Each scene shows the same named points in several views. A view is turned or mirrored, shifted and resized as a whole, has a little noise and may leave points out.

Scene 1
View 1
k978: [ -3  -5  -5   0  10  17 -17  -6  -5  -4  15 -16  -2  12   3  -2  -6 -12
   5  13 -10  -6  -2]
k342: [  7  -9  -2 -13  -8 -19 -20  -7  -9 -19  -1 -30   3  27 -19 -14  -8   4
   0 -19  -8  -6   9]
k668: [-10   8   6   0   4  -1  -3 -10  -3   1  11 -31  -6   9   9  -3 -10  -2
   4  13  -4   0   5]
k333: [ 12 -31   7 -21  -8 -13  -6  -1  -1 -22  -4 -32  -1  35 -12 -23 -12  10
  10 -27  -6  -6  22]
k213: [  0 -19  -6   5  25  25 -18   2   4  -3  16 -12   3  10   7   3   0 -12
  13   4 -16  -2  -7]
k615: [  2  -2  -5  -4   1  -3 -23  -9 -10 -13   7 -22   1  19 -11  -7  -6  -6
   0   0  -8  -5   0]
k695: [ -3   2   0  -7  -4  -3 -13 -11 -10  -8   7 -26  -4  17  -5 -10 -11  -4
   0   7  -4  -6   7]
k261: [ -6 -10   4 -17  -7  21   6  -6  -6   2  10 -21 -13   8  14 -12 -15  -4
   5  14  -3 -13  14]
k293: [ -7   0  10 -15 -10   0   6 -10  -7  -1   6 -31 -12  14   8 -14 -18   2
   3  11   0  -7  17]
k803: [-19  13   6  -5   5  26  10  -8  -5  20  17 -22 -13 -14  29   5 -11  -7
   2  30  -5  -6   2]
k995: [  0  -3  -3   3  12  -3 -22  -5  -3  -9   9 -24   5  16  -6  -1  -3  -5
   5  -3 -12   1  -3]
k870: [ -7  -5   4 -10   5  11   1  -3  -1   5   9 -25  -5   2  14  -2  -7   0
   6   3  -8  -5   6]
k477: [  3 -13  -8   3  17  10 -25  -2  -2  -9  12 -16   6  15  -5   1   0 -10
   7  -2 -15  -2  -6]
k840: [ -3  -5   1 -29 -19   8   4  -6 -13   1   2 -23 -10   4   6 -13 -14   3
  -4   1  -2 -18  15]
k72: [ -7   9  -3   9  17  -4 -20  -7  -2   0  12 -27   5   6   1   7   0  -5
   3   3 -12   5  -8]
k277: [  7  -9  -9 -17 -12  -4 -23  -8 -16 -17   2 -20  -1  21 -18 -13  -9  -3
  -5  -7  -7 -14   6]
k802: [  4  -4  -6  -9  -5  -6 -23  -8 -12 -15   5 -23   1  20 -15 -10  -8  -4
  -2  -4  -7  -8   3]
View 2
k277: [ 12 -22   6 -12   4   9  18  -6 -10 -13   0  -8  17 -15   5   5   9  15
  -4  20   5   5  12]
k870: [  6   1   8   7   2  -3  18   6 -12  -4  15  -5  -7  -6  -7   7   8  -4
  17   4  -3  -7  15]
k72: [22 12  4 -1  4 -4 31 -2 -2 -5 13  2 -4 -5 11 13  2  6 22 11  4  1 23]
k995: [28  2 11 -5  5  3 28  0 -4 -8 12  2  8 -8  8  7  3  5 13 16  7  4 20]
k213: [ 16  28  25  -8   7   7  20  -2 -13   3  15  -6  -4  -6  -1  10   0 -11
  14  17   2   6  19]
k333: [ 32 -39  19   1   2  12  17  12 -14 -21  14   2  26 -17 -10  -8  14  -3
  -8  17   3   5   8]
k668: [ 16  -2   2   5   3  -6  19   5   0  -5  11  -3  -4  -1   2   7   6   8
  25  -1   3 -11  18]
k840: [ -7 -26   0   4   0   0   9   4 -15 -10   6 -11  -1 -10 -11   4  14   6
   6   4  -4  -9   8]
k803: [-12  16   0  10   2 -12   9   4  -7   6  12 -13 -27   4  -7  13   6   1
  35 -11  -5 -20  16]
k293: [  9 -22   3   6   3  -2   8   8  -4  -8   9  -7   2  -3  -7   0  10   8
  18  -5   1 -16  10]
k615: [ 19  -6   6 -10   5   5  23  -5  -5  -8   4  -4  10  -9   9   7   5  13
   7  15   7   3  17]
k261: [ -2  -7  12   3   4   2   2   6 -12  -1   8 -14  -5  -3 -13   2   9   0
  15  -3  -3 -13   9]
k978: [ 11  13  13  -8   7   4  15  -4  -7   1   6 -10  -1  -3   3   9   2   4
  16  10   4  -2  16]
k802: [ 17 -15   5 -11   4   6  22  -5  -6 -11   2  -4  14 -12   7   6   7  14
   2  17   6   5  15]
k342: [ 26 -27   5  -5   3   6  26   1  -7 -19   7   2  20 -15   5   2  11  12
  -1  19   6   6  15]
View 3
k293: [ 34 -10 -14  38  -6   4   5 -23   2  -8   9  -3  17   3 -21   1  27   0
 -13  20   4 -27  -5]
k261: [ 30 -13 -18  37   0  -1   3  -4   8  -4  -5  12  15  17 -18  16  15  -6
  -6  25  -4 -24  -4]
k72: [ 21 -11   1  10  12 -19   0 -12  14  16   3 -14  32 -12 -25   0  23   0
  13 -14   9  12 -12]
k477: [  5  -9  11   4  13 -18  -3  -3  21  19   1  -8  17  -4 -14  21  19  -8
   9  -3  18   6  -5]
k615: [  5  -6  15   6   2 -10  -2 -17   5   8  14 -17  12 -12 -16  17  21  -7
   7  -6  15  -7  -6]
k840: [ 21  -8 -24  31 -11  -2 -11 -17  -4 -18  10  -1  19   7 -20  21  14   2
  -1  30   4 -35  -1]
k695: [ 19  -8   3  19  -3  -3   3 -20  -1   0  13 -12  14  -7 -19   9  22  -6
   0   2   7 -18  -7]
k342: [ -1   1  15   6  -7  -2  -8 -35   3  -1  32 -28   6 -20 -14  21  33   0
  -3  11  34 -24   2]
k995: [ 10  -7  12   6  10 -14  -1 -14  15  15   8 -15  19 -12 -18  11  25  -4
   8  -7  17   4  -7]
k213: [ 10 -13   7   9  23 -21  -1  12  32  27 -14   5  20   8 -14  24  14 -12
  12   1  11  14  -6]
k978: [ 17 -13   5  16  10 -13   4   1  11  13  -6   1  17   3 -17  16  12 -13
   9  -5  -1  -1 -10]
k803: [ 49 -21 -37  42   8 -15   5   7   7  -1 -21  17  43  18 -32  -6   7   1
  10   6 -24   0 -16]
k802: [  3  -5  13   8  -4  -6  -4 -23  -2   0  20 -18   8 -13 -16  21  21  -7
   5   0  16 -19  -4]
k668: [ 34 -12 -10  28   5  -8   7 -17   8   5   3  -7  28  -4 -25  -6  26   1
  -1   1   1  -5 -10]
k870: [ 27 -12 -19  26   7 -12  -4  -7  18   4  -3   2  29   7 -22  10  20   2
   2  18   7  -7  -5]
k333: [  0   2  12  15  -4   8  -8 -34  23   1  29 -19  -3  -7  -7  29  43   1
 -22  40  49 -34  11]
View 4
k261: [  1 -14  11  35 -16   9  -5   0  -2  -3  -2 -15   7 -14 -11 -11   0  10
   0   6  17  18   9]
k342: [-17 -40   2  20 -14   9  -4  -2 -17  36 -18   7 -10   4  25   3  10 -11
  -1  20   1   2  16]
k870: [ -6 -14  11  17  -7   9   2  -7   0  -1   0   1   5 -16  -5  -7   3  -1
   1  -2  18  18  15]
k293: [  3 -18   8  40 -23  14  -1   6  -1  18 -11  -7   5 -16  -3 -10   4  -3
  10   3  15  17   5]
k213: [ -7 -11  12  -6   1   4  -7 -23 -12 -17  10   9  -6  -1  -9  -4   1   2
 -17  17  21  10  22]
k695: [  0 -19   5  20 -19   7  -7   0  -8  18 -11   7   0   1   3  -2  11  -7
   3  15  11  13   8]
k803: [ 12   9  13  18 -13   5   0  -1  13 -18   6   1  18 -20 -27 -11   7   2
  10 -13  27  34   5]
k333: [-25 -50   8  36 -10  19   1  -7 -22  35 -16 -10 -17 -10  24  -6  -4  -4
  -8  21   5 -10  21]
k840: [ -8 -25   7  39 -17   5  -3   9  -2  10 -11 -16  12 -11   6  -5   8   9
   9   0   6  21  11]
k995: [ -7 -19   6  -1  -8   6  -4 -13 -11  11  -4  19  -7   3   5   0   9 -12
  -6  16  13   9  16]
k477: [ -9 -18   8  -4  -4   3  -7 -16 -13   0   1  14  -7   4   3   0   7  -6
 -12  20  14   9  20]
k802: [ -8 -27   3  15 -16   2 -10  -2 -15  21 -13   7  -3   9  14   3  13  -6
  -2  22   3  10  13]
k72: [ -1  -9   7  -6  -7   5  -1 -12  -4   6  -1  26  -3  -2  -1  -2  11 -17
   0   7  17  16  13]
k277: [-12 -33   2  20 -17  -1 -13   2 -17  21 -15  -1  -2  12  18   4  14   0
  -3  24  -1  10  14]
k615: [ -5 -21   4   9 -15   3 -10  -5 -13  16 -10  12  -4   8   8   2  12  -9
  -3  21   7  11  13]

In a view up to two points have been moved. Name them for each view, in the order of its rows, or write -.
view 1 -> k477, k72
view 2 -> k995, k342
view 3 -> k615
view 4 -> k293
